The views of a scene show one set of named points, each view turned or mirrored, and shifted as a whole, with a little noise and some points left out.
(in the rows, 128 means zero)

Scene 1
View 1
<113>: [134 124 132 125 137 140 172 111 129 114 133 113 128  93 143 126 148 147
 137 109 120 130 151 141 127 115 146 150 131 109 121  95 131 133 118 145
  90 144  56 121 121 121 127 111 130 150 112 153 126 105 106 104 109 160
 144 143 125 160 117 132 139 113 160 125 127 107  98]
<29>: [148 119 109 132 127 130 158 113 130 117 116  98 155 101 123 112 163 141
 117 119 137 124 124 148  89 137 140 142 120 120  99  97 127 107 128 147
 126 128  77 118 121 102 112 126 122 154 132 140 141  98 116 107 125 140
 145 162 115 151 119 125 130 121 153 128 129 114 112]
<159>: [143 129 141 157 153 131 146 139 158 153 113  95 181  97 132 115 167 143
 124 109 144 121 109 154 139 145 147 114 107 154  74  92 120  93 153 129
 108  96 122 123 104 116 117  89 118 163 126 123 153  71 119  92 118 151
 146 143 121 133 146 149 132 159 148 124 135 118 127]
<173>: [139 120 114 126 131 131 147 111 138 127 118 105 155 108 127 117 163 140
 128 111 136 134 125 147 104 125 132 148 118 124 105 100 123 113 129 128
 115 128  76 126 118 110 108 119 120 146 127 135 137  98 118 108 122 145
 142 148 111 144 115 131 131 129 150 125 130 117 104]
<22>: [120 110 131 151 134 143 183 106 130 104 117 127 114  96 157 154 137 142
 125 121 119 138 166 144 125 102 146 148 143 116 138  98 127 158 115 150
  89 149  55 136 131 135 136  92 138 154  98 164 152 123 115  99  95 174
 135 132 155 150 123 127 144 113 163 110 127 109 101]
<234>: [135 117 119 143 135 136 158 116 139 126 111 107 155 105 136 126 155 141
 121 114 133 133 130 146 111 126 135 139 128 131 109 103 122 120 135 133
 113 129  78 128 118 115 118 108 126 148 117 136 152  98 120 100 115 154
 137 138 124 140 126 133 135 132 150 119 134 116 110]
<101>: [127 112 135 178 147 130 159 123 150 137  94 110 169 111 145 141 152 139
 106 123 142 134 126 154 130 130 144 113 133 156 100  98 119 124 154 125
 113 110 110 140 118 127 119  76 127 158 113 134 185  94 128  94 104 165
 139 129 151 120 147 141 138 152 151 110 137 121 126]
<26>: [141 141 103  73 130 140 129 103 153 143 142 111 147 120 119 100 162 144
 179 100 119 126 130 144 139 110 121 195 101  96 107 106 135  99 111 110
  82 149  50 117 106 102 104 145 114 115 129 119  83  89 109 114 121 142
 144 138  62 154  81 133 121 124 157 140 124 118  83]
<158>: [116 106  94 130 131 142 146  87 147 131  97 127 140 146 131 145 141 128
 131 126 134 154 143 146 116  96 122 177 142 118 134 114 125 143 122 106
 103 155  43 142 129 118 109 109 128 119 105 136 152 121 126 109 106 164
 135 117 125 124  95 121 125 125 155 106 124 132  92]
<221>: [119 108  88 134 133 139 141  93 152 138  91 119 156 145 128 140 147 130
 126 126 138 151 128 150 108 104 120 165 137 132 121 111 122 133 131 103
 110 141  61 144 125 115 103 112 124 122 108 128 162 113 129 107 111 160
 134 130 119 121 104 125 123 132 149 110 129 130 103]
<152>: [143 124  88 111 130 131 125 106 152 144 110  99 176 134 113 106 166 137
 135 114 140 135 107 149 104 126 120 165 112 129  90 111 123  94 134 108
 122 127  78 124 108  99  96 134 115 124 134 115 132  89 123 108 131 134
 146 147  86 128 102 130 118 139 145 127 127 129 106]
<120>: [140 112  84 145 136 126 118 109 164 160  84  91 206 144 111 110 170 128
 108 120 159 143  84 157  99 141 123 136 112 158  74 110 113  88 160  94
 143 104 105 129 111  93  90 114 110 129 138 108 172  83 139 103 136 135
 143 148 106 102 123 132 120 164 136 119 133 139 130]
<87>: [156 127 106  93 118 134 157 105 122 110 141 100 137  95 118  96 164 146
 142 110 123 120 137 137  91 125 133 173 110  96 105  94 131 106 108 143
 110 144  50 105 114  96 113 152 121 141 137 141  97  98 106 115 131 132
 152 167  88 169  97 124 130 101 159 142 121 105  94]
<142>: [ 97 111 137 167 157 142 152 109 172 154  92 139 138 136 163 175 130 133
 146 122 132 153 154 155 186  84 131 152 151 144 133 108 125 162 139  99
  69 140  75 163 121 151 124  56 137 129  78 132 175 113 124  90  74 197
 122  83 158 105 120 146 132 157 156  96 132 132  98]
View 2
<120>: [131 130 105 139  94  87 121  94 141  95 144 136 136 157 168 109 160 163
 136 146 181  99 122 162 141 128 107  95 169 121 121 172 152  96 112 135
 162 123 110 109 104  85 128 121 164 169 102 132 137 124 129 162 115 128
 113 142  84 145 123 125  88 124 185 137 152 159 158]
<173>: [146 138 137 109 143 121 135 102 117 123 134 121 124 137 140 106 156 133
 106 143 165 134 116 121 124 106 113  97 146 114 147 141 136 138 147 112
 131 140 104 103 146  98 134  82 135 144  72  91 155 157 131 132 113 144
 145 137 125 143 137  98 123 149 149 131 136 144 157]
<26>: [132 138 114 130 140 123 160 101 132 119 116 117  96 108 121  95 109 159
  68 135 195 151 112 145 110  90 120  92 168 117 161 131 114 125 165 125
 162 135  54 118 180 120 181  69 165 149  70  75 161 141 149 142 120 108
 148 158 127 174 133  71 118 131 172 114 142 151 190]
<87>: [141 164 142 116 143 129 142  92 123 116 120 111 100 123 125 107 148 154
  81 128 181 165 111 115 123  96 114  95 156 105 170 145 136 147 159 111
 151 134  85 101 180  97 141  46 148 145  56  71 173 162 121 129 118 138
 180 141 126 164 134  80 124 152 160 128 126 144 180]
<113>: [157 128 146  96 166 127 147 107 108 144 133 114 121 123 130 103 144 120
 105 149 158 141 113 111 111  89 115  96 134 118 149 127 122 143 162 101
 113 147  95 109 152 105 148  82 122 135  66  77 158 163 143 126 110 140
 150 145 147 145 145  94 142 147 135 127 135 141 157]
<142>: [149  69 120  94 168  98 164 129 101 164 156 134 147 123 150  81 120 115
 141 180 140  79 135 152 104  83  99  98 136 140 111 110  98 102 148  93
  64 154  82 134  87 123 184 147 118 128  98 123 132 149 185 145  97 135
  66 164 170 143 157 116 139 118 132 114 157 151 142]
<29>: [137 148 136 112 129 114 135  93 122 119 134 125 117 142 144 108 163 156
 114 141 171 137 121 122 132 106 107  94 153 108 149 153 146 133 144 114
 135 132 108 103 144  90 127  76 140 151  69  97 160 159 121 137 113 148
 149 139 117 149 132 103 112 145 161 135 135 148 165]
<159>: [164 115 126 133 130 118 112 103 125 105 136 115 150 139 158 129 150 104
 115 144 172 105 104 133 117 132 131 112 126 124 113 135 131 119 134 130
 168 140 127 100 112 106 125 139 138 150  92 110 132 126 128 151 111 111
 124 137  94 121 123 112 126 139 146 151 158 157 135]
<158>: [128 120 129  96 145  96 165 112 107 147 147 138 117 138 140  82 141 163
 129 163 158 116 139 143 126  73  87  87 163 119 146 142 129 115 147  94
  84 140  71 125 128 101 170  84 138 142  79 106 154 163 157 133 110 151
 111 158 159 165 152 107 114 129 162 113 135 145 174]
<22>: [154 111 155  79 177 119 155 115  94 161 146 121 131 129 139  93 151 114
 127 162 141 122 126 111 113  84 101 101 123 121 143 117 121 143 160  84
  69 156 101 113 131 105 148  89 104 127  66  92 156 180 150 117 105 159
 129 150 173 143 155 106 147 150 126 126 131 139 145]
<221>: [127 120 122 106 132  94 156 106 115 135 143 139 119 143 148  85 144 166
 133 158 162 108 135 150 126  90  95  93 162 118 137 148 134 115 136 103
 101 139  82 120 118  93 158  95 140 147  85 113 147 159 150 144 109 147
 106 153 138 158 145 113 109 125 167 116 139 150 166]
<101>: [161 108 135 107 140 102 121 108 112 130 151 125 154 144 159 111 159 107
 142 157 146  90 119 136 126 120 115 110 127 126 106 134 131 116 130 110
 112 143 127 108  92  97 131 141 122 142  92 122 133 142 136 143 108 137
 106 143 122 120 137 126 128 138 138 142 155 152 131]
<152>: [130 141 114 130 118 107 140  95 136 103 132 129 114 136 147  98 148 169
 106 141 185 122 118 149 132 107 110  93 172 114 144 155 142 117 135 127
 158 129  91 109 141  96 144  88 164 158  84 101 153 139 133 149 119 128
 134 145 103 155 131 101  99 130 179 128 145 154 177]
View 3
<152>: [ 98  90 114 163 122 121 116 123 160  83 105 156 152 152 126  84 115 125
  97 106 135 134  88 176 154 102 163 107 121 126 126 117 136 131 163 147
 135 125 153 158 176 131 118 147 129 121 119 123 129 158 140 114 100 124
 124 144 159 121  91 135 141 148 133 139 163 117 126]
<234>: [ 98 110 115 161 123 108 127 106 155 107 115 148 154 118 121 100 134 140
  99 112 115 137 112 143 116 130 143 117 136 122 130 115 129 133 158 135
 120 110 147 141 158 140 100 122 128 116 119 115 143 152 121 113 100 128
 122 116 145 109 121 141 134 114 157 132 144 131 119]
<87>: [120  85  94 159 123 122 147  91 142  91  98 169 139 166 137  93 156 111
  66 114 107 112 106 176 133 112 183 127 130 152 152  80 126 153 146 121
 132 114 164 152 149 112  96 124 129 112 114 134 179 152 141 114  97 138
 114 115 158 142 139 156 150 156 120 150 150 122 124]
<120>: [ 67 102 122 169 123 106 101 148 195  78 117 151 149 141 111  70 104 146
 119  98 149 144  76 157 152  93 131  91 121 111 120 132 139 112 162 152
 128 135 146 150 197 154 131 152 129 122 128 120  82 159 136 121  95 120
 126 157 145  99  58 116 133 126 148 147 152 126 132]
<158>: [124  92 116 172 140 134 113 101 151 118 117 133 195 118 114 121 106 150
  95 129 131 147  98 169 121 159 157 121 114 123 115 143 139 136 176 151
 129 111 160 162 159 116  75 119 124 127 124 111 183 162 103  90  97 117
 135 122 163 116 104 134 136 135 165  91 157 114 120]
<113>: [121 109 105 153 121 113 142  81 128 117 108 148 159 115 132 116 144 125
  90 120 101 133 123 146 115 144 160 133 141 128 135 107 128 144 151 133
 119 100 156 142 138 127  86 112 128 115 120 108 177 148 115 111 101 129
 117  98 149 120 154 156 141 124 158 120 145 131 114]
<26>: [137  77 100 133 117 143 135  97 115  95  90 160 149 162 143 105 124  93
  94 105 111 132 102 193 174 105 201 133 130 134 122 109 139 149 154 145
 131 117 162 163 150 102 115 139 130 133 115 117 175 144 148 106  98 127
 120 124 167 139 122 160 162 172 122 115 183 104 111]
<101>: [ 77 130 126 156 115  90 116 115 165 114 135 136 158  89 117 101 124 151
 131 104 120 150 112 117 116 132 112 112 141  94 115 137 134 113 161 145
 110 106 133 130 168 165 107 126 125 118 123 104 110 153 110 121 101 122
 117 112 132  85 113 130 131  85 182 125 146 141 111]
<221>: [110  92 119 174 138 127 106 115 162 106 115 136 182 120 112 109 103 149
 100 120 130 148  95 165 129 146 147 112 115 120 114 140 138 126 172 150
 130 117 157 159 166 125  89 128 125 127 123 118 153 164 109  97  97 113
 132 131 159 113  94 131 134 131 160 102 156 120 124]
<29>: [ 94 106 111 170 123  99 131 109 165  97 113 159 145 139 127  91 146 134
  84 113 115 124 106 150 119 120 148 112 133 134 145  97 126 139 151 129
 126 112 153 141 164 136  99 125 127 106 119 125 144 156 129 118  99 133
 119 122 146 121 123 143 134 120 147 151 138 134 128]
<142>: [123 130 128 145 122 122  98  96 117 149 135 107 207  49 112 150  83 152
 155 124 121 180 125 130 130 179 123 126 139  78  68 190 146 121 184 173
 102  95 140 147 150 136  86 114 121 149 131  75 162 154  86  88  98 105
 131 104 151  77 117 134 138  94 206  49 174 116  87]
<159>: [ 76 126 121 142 100  92 129 116 155  97 123 153 134 113 129  82 134 123
 138  92 115 143 115 123 145  96 125 108 152  97 120 120 133 121 148 141
 113 116 131 126 172 163 134 138 128 118 118 103  92 143 140 133 106 127
 111 117 129  90 116 144 143 105 156 150 157 137 113]
<173>: [101 104 112 159 125 111 129 105 153  97 109 153 154 134 128  97 135 132
  95 109 118 135 101 153 129 124 152 116 131 124 133 111 127 137 153 133
 125 119 151 146 160 136  99 129 128 114 121 122 143 155 125 113 101 129
 122 123 150 117 122 141 139 129 148 136 151 129 122]
<22>: [124 117 116 160 130 108 135  77 135 136 125 134 179  93 122 128 142 145
  90 128 102 140 128 127  90 173 140 131 140 117 129 124 124 140 162 135
 113  90 152 142 136 128  66  97 127 116 124 107 190 154  93 105 105 125
 124  86 146 109 158 147 133 100 180 104 136 138 109]
View 4
<152>: [151 143 140 110 144 172 137 100 135 155 128 107 133 130 137 142  82 148
 122 125 109 162 114 137 124 143 119 153 124  99 102 150 106 116 112 135
 117 146  96 123 116 117 134 148 132 144 119 112 142 164 134 161 103 134
 122 140 140  84 122 153 131 131 128 131 138 144 120]
<159>: [114 155 169 113 150 137 153  99  91 160 125 111 174 130 122 128  84 156
 108 164 144 126 161 121 152 127 145 164 147 144 147 143 112 126 112 124
 136 129 112 117 117 115 120 139 116 141 129 155 135 134 124 113 121 111
 122 153 151 123 121  93 146 125 151 118 168 127 125]
<22>: [129 152 117 143 133 124 140 173 116 169 145  81 164 112 116 145  98  87
 182 179 107 126 106 143 154 141 139  83 187  96 140 152 106 177 143 104
 101 117 153 117  94 173 120 157 105 141 148 137  92 163 129 114  87 132
 137 136 122 117 118 116 125 131 146 132 171 109 141]
<158>: [147 133 114 137 131 151 135 154 145 161 141  97 144 108 135 142  85 107
 173 150  96 158  88 158 124 149 111 112 154  65 107 159  94 143 128 104
  97 129 145 127  99 165 114 145 122 148 139 116 114 180 147 154  91 146
 139 112 119  95 127 137 133 128 130 136 136 108 144]
<142>: [108 115 127 144 129 120 145 164 120 152 149 114 196  94 131 136  89 111
 181 195 134 139 112 164 123 137 108 147 162  76 132 159  83 134 129  74
 113 112 193 129  93 173  82 123 114 157 161 155 106 171 164 139 106 142
 148 100 124 131 134  78 159 106 146 123 133  69 161]
<29>: [142 169 141 119 144 153 142 123 122 169 128  92 134 130 129 137  85 127
 132 145 105 136 131 128 146 139 145 115 157 110 124 144 112 155 121 134
 113 131  90 114 112 131 143 155 117 143 121 122 126 152 115 128  97 133
 122 146 138  94 120 150 118 137 138 128 166 147 120]
<120>: [139 141 169  97 156 167 147  85 137 166 127 115 129 132 156 122  59 168
  94 130 119 148 143 138 109 123 120 175 128  98  95 142  92 117  97 120
 133 125  91 103 118 116 136 112 125 162 127 120 167 142 136 159 116 151
 132 109 149  77 131 140 144 113 139 122 119 143 128]
<221>: [144 136 127 124 137 156 140 140 147 163 137 103 145 113 137 141  82 123
 154 147 105 153 102 152 117 137 115 128 150  75 104 154  94 138 124 106
 108 129 136 121 105 154 120 133 124 154 137 118 128 170 145 155  95 148
 134 113 127  89 130 139 132 123 133 129 131 114 139]
<113>: [134 160 118 137 136 137 136 151 117 160 137  88 160 119 111 148 105 105
 163 162 106 138 109 133 156 149 139  98 165 114 142 153 117 155 135 123
 104 140 124 127 106 146 120 173 117 131 128 128 102 170 122 118  94 119
 124 157 128 115 115 133 123 142 139 135 179 127 128]
<101>: [114 144 168 112 150 129 158 120 108 173 131 107 165 117 141 116  67 142
 130 175 141 116 159 134 133 113 133 153 167 106 129 140  93 149 111 101
 133 105 138  96 106 143 121 104 109 166 147 152 143 132 135 124 114 144
 141 105 144 112 130  91 150 109 158 114 140 109 143]
<26>: [158 137 109 128 127 173 127 119 133 135 130 109 155 125 111 166 114 127
 143 126  96 185  79 143 138 166 113 142 117 112 126 166 116 101 121 139
  97 175 108 157 118 115 113 196 138 114 110 106 106 195 137 161  99 110
 107 175 129 102 112 156 127 146 116 139 166 139 120]
<234>: [135 153 139 122 139 146 142 132 119 167 129  95 152 125 129 137  84 124
 142 155 113 137 125 133 140 134 136 119 158 109 127 146 104 153 122 120
 114 129 117 114 109 139 127 145 113 145 132 130 127 153 126 127 100 137
 127 137 134  99 123 133 131 131 141 129 157 127 131]
<87>: [157 170 115 127 136 167 129 127 128 157 134  87 130 130 108 161 108 116
 139 128  89 160  95 129 154 158 138  97 146 114 127 152 124 145 127 153
 102 161  86 134 118 125 143 192 128 119 110 101 110 174 109 135  92 116
 111 177 129  92 110 173 107 156 127 142 183 159 112]
View 5
<159>: [109 126 133  91 128 141 147 100 137 113 194 122 115 114 140  98  98 108
 116 104 108 138 123 157 136 123 119 132 124 160 139 155 142 102 122 140
 115 121 112 143 109 131 150 131 128 126 135 111 130 130 112 111 178 154
 133 105 139 122 146  88 162 163 148 146 159 149 138]
<158>: [165 121 100 157 127 150 129 114 140 135 113 163 127 124 107 120 124 125
 112 163 144 119 120 143 147  94 140 119 106 129 125 109 136 130  67 145
 134 140 131 130 140 125 110 133 116 128 115 119 149 143 107 142 127 152
 108  86 125  75 157 107 166 185 144 139 123 123 121]
<142>: [165 128 106 158 134 160 148 127 130 150 109 135 146 148 101 110 118 148
 132 147 192  99 166 161 128  95 109 155 103 183 135  96 143 133  55 144
 131 144  80 110 127 128 119 154 123 123 156 120 152 141 124 137 135 168
  90  88 118  78 184  93 184 170 126 121 131 128 108]
<120>: [116 124 149 124 127 165 131 127 171 106 162 146  96 143 130 102 105 125
 102 128  96 115  85 149 123 132 141 123 127 143 126 164 161  93 137 135
 146 113 133 143 120 125 119  76 112 109 102 116 101 103 121 121 151 117
 146 109 132 128 126  75 144 181 150 146 169 146 114]
<29>: [128 115 104 114 123 129 129  90 135 112 170 153 105 100 134 109 112  96
 102 142  90 151 100 133 157 109 145 102 121 108 125 146 131 114 112 146
 121 126 151 152 129 125 138 131 121 132  98 111 142 140  92 128 153 148
 137  93 134  90 135 107 151 176 164 151 139 141 145]
<152>: [144 117 141 136 116 138 112 102 169 110 148 155 105 127 125 131 107 103
 107 122  95 110  82 132 134 117 152  97 117 107 120 143 142 103 112 145
 133 116 149 144 126 127 117  95 113 125 107 118 125 123 113 124 155 130
 134 104 135 113 115 105 155 193 155 159 145 148 134]
<87>: [154 106 106 124 117 101 106  66 137 112 152 159 112  91 129 143 112  73
 104 126  80 141  80 115 161  98 156  68 107  68 117 135 112 116  94 153
 112 121 174 153 140 126 132 138 121 146  98 115 166 153  79 131 157 152
 128  97 137  82 116 131 156 192 173 171 120 146 164]
<234>: [135 117 106 126 128 135 135  99 131 125 160 146 118 112 124 105 117 110
 107 145 113 141 116 140 149 107 134 113 118 131 130 138 132 119  99 147
 124 127 133 141 128 123 135 139 127 131 109 112 144 138 100 133 149 152
 127  95 132  91 149 101 154 173 157 140 137 139 138]
<173>: [143 116 110 123 124 131 125  93 137 116 155 152 115 110 126 118 112 102
 107 136 105 133 103 133 150 107 141 102 113 113 123 141 131 115 101 147
 120 124 139 148 129 126 132 128 122 131 113 115 141 140 101 131 154 149
 130  93 135  91 135 106 159 178 156 148 134 142 141]
<26>: [180 110 145 138 108 104  88  73 167 123 132 148 122 118 114 169 102  78
 123  96 109  89  82 115 134 107 152  70 105  76 122 125 118 111  78 156
 113 107 150 139 138 136 118 122 119 148 130 120 159 151 106 126 174 149
 108 102 138  96 108 131 182 206 158 177 122 150 156]
<22>: [154 117  67 137 135 133 145  98 104 138 133 157 136 105 112 107 126 115
 116 169 142 152 145 137 166  80 128 122 106 134 132 108 116 141  63 146
 118 149 124 135 136 121 135 177 125 140 119 111 173 163  90 145 131 182
 109  79 125  58 172 114 166 170 150 130 113 122 140]
<101>: [116 128 107 110 135 160 158 119 124 122 169 132 120 124 129  83 112 131
 109 145 131 141 141 161 140 116 113 151 124 173 136 138 148 116 112 141
 128 135 105 134 118 124 144 135 126 120 127 111 130 128 108 128 152 156
 127  92 128 102 168  78 155 160 143 129 151 134 123]
View 6
<113>: [138 117 124 140 113 122 113 135 125 160 133 139 126 158 105 132 140 136
  85 130 105 176 108 148 110 134 165 121 134  82 125 116 115 100 116 178
 119 132 116 119 161 168 140 156 108 102 168 132 151 102  78 167 134 110
 101 129 131 127 116 163 113 142 132 104 134 127 115]
<120>: [158 183 139 163 157 110 103 148 125 125 143 156 113 151 200  86 113 131
 151 137 153 119 162 144 124 136 147 102 142 131 147 101 122  75  82 164
 113  58 144 114 143 124 100 137  78 102 111 146 117 112 113 103 159 116
 129 115 142 117  92 107 143 109  97 128 167 164  94]
<26>: [150 117 117 137 119  90  83 129 141 161  94 156 130 155 109 126 123 162
 125 122 114 158 114 162  84 144 189 108 131  62 166 115 117 110 103 178
 121  73 123 121 184 121 118 152 116  99 148 156 151  75 113 127  90 126
  86 133 160  73 113 136 129 115 109 133 142 135 114]
<101>: [129 152 142 141 125 139 129 132 104 130 150 114 122 141 172 125 121 109
 107 126 134 148 150 148 141 129 132 114 141 138  93 125 141  69 101 170
 119 123 116 108 147 168 126 147  88 105 145 110 129 134  83 147 191 114
 141 109 119 161 106 141 121 130 137 107 147 143  98]
<142>: [121 118 169 120 124 133 137 120 100 105 110  62 136 123 153 150 135 105
  66 101 124 173 132 177 108 131 143 105 179  95  84 181 148  58 112 196
 138 116  92  84 180 172 134 160  97  83 188  85 120  80  61 156 186 130
 125  75 142 162 103 136 137 119 139 100 138 141  94]
<173>: [148 149 131 153 128 113 103 140 125 149 140 154 122 156 139 111 133 136
 106 132 126 155 128 144 115 131 159 114 136  99 137 106 117  94 103 169
 116 107 128 124 150 149 126 146  95 106 150 144 142 107  92 141 141 110
 111 128 130 125 105 145 126 128 114 113 144 137 108]
<87>: [153 124 105 152 110 101  90 142 142 181 133 182 123 178  90 113 137 158
 108 141 105 167 101 135 103 134 179 121 112  76 160  83  99 117 115 170
 115 120 128 143 155 149 132 152 110 109 148 163 166 103 100 155 102 107
  88 156 132  96 123 162 110 137 118 115 134 125 123]
<159>: [126 145 124 132 121 133 117 130 110 141 139 138 122 148 166 134 107 118
 141 130 133 138 154 149 142 144 146 116 115 152 107 102 142  81  90 155
 114 104 131 115 151 154 117 145 101 121 116 121 136 146 112 129 171 116
 140 130 124 132 116 129 116 127 138 123 146 143  99]
<22>: [133 121 139 143 110 127 122 132 111 146 139 115 123 156 110 130 151 120
  60 129 107 185 106 147 111 121 151 119 147  81 105 136 114  84 127 180
 122 155 101 114 159 185 148 160 103  97 194 117 146  96  56 179 157 106
 105 116 126 156 112 172 117 148 139  87 125 126 111]
<221>: [150 156 151 158 140 110 108 142 123 128 133 125 121 148 155  97 140 128
  88 127 130 159 131 152 102 124 152 102 165  78 135 134 115  73 110 187
 120  91 115 109 161 149 124 153  80  84 170 139 124  75  73 145 155 112
 108  97 142 138  94 133 140 119 104 105 149 144 102]
<29>: [151 151 124 158 128 118 106 145 126 155 151 164 115 166 136 102 133 136
 111 142 123 155 124 135 123 129 151 118 128 109 135  90 108  95 107 162
 111 114 129 130 142 156 127 146  90 109 146 154 148 119  92 146 143 101
 111 135 120 130 110 152 118 136 113 106 142 138 110]
<152>: [156 160 132 158 141 104  95 143 135 140 131 156 119 156 159  95 119 143
 130 135 140 137 140 144 111 136 163 102 139  98 154 101 115  94  93 172
 114  67 137 122 155 131 111 145  85 100 133 155 132  92 106 119 134 116
 110 121 144 106 101 121 137 114 103 124 157 150 103]
<234>: [143 145 135 150 126 125 113 137 123 145 144 142 118 155 141 114 136 127
 101 131 123 158 126 144 121 128 152 116 137 109 125 113 120  86 107 170
 117 119 120 119 149 161 126 149  95 102 154 136 141 111  83 145 156 110
 118 123 123 136 108 146 121 130 124 106 140 138 106]

Which points are out of place in each view (at most two, in the order of its rows)? Write none if all are in place.
view 1: none
view 2: <173>, <29>
view 3: <142>
view 4: <159>, <101>
view 5: <158>
view 6: <120>, <87>
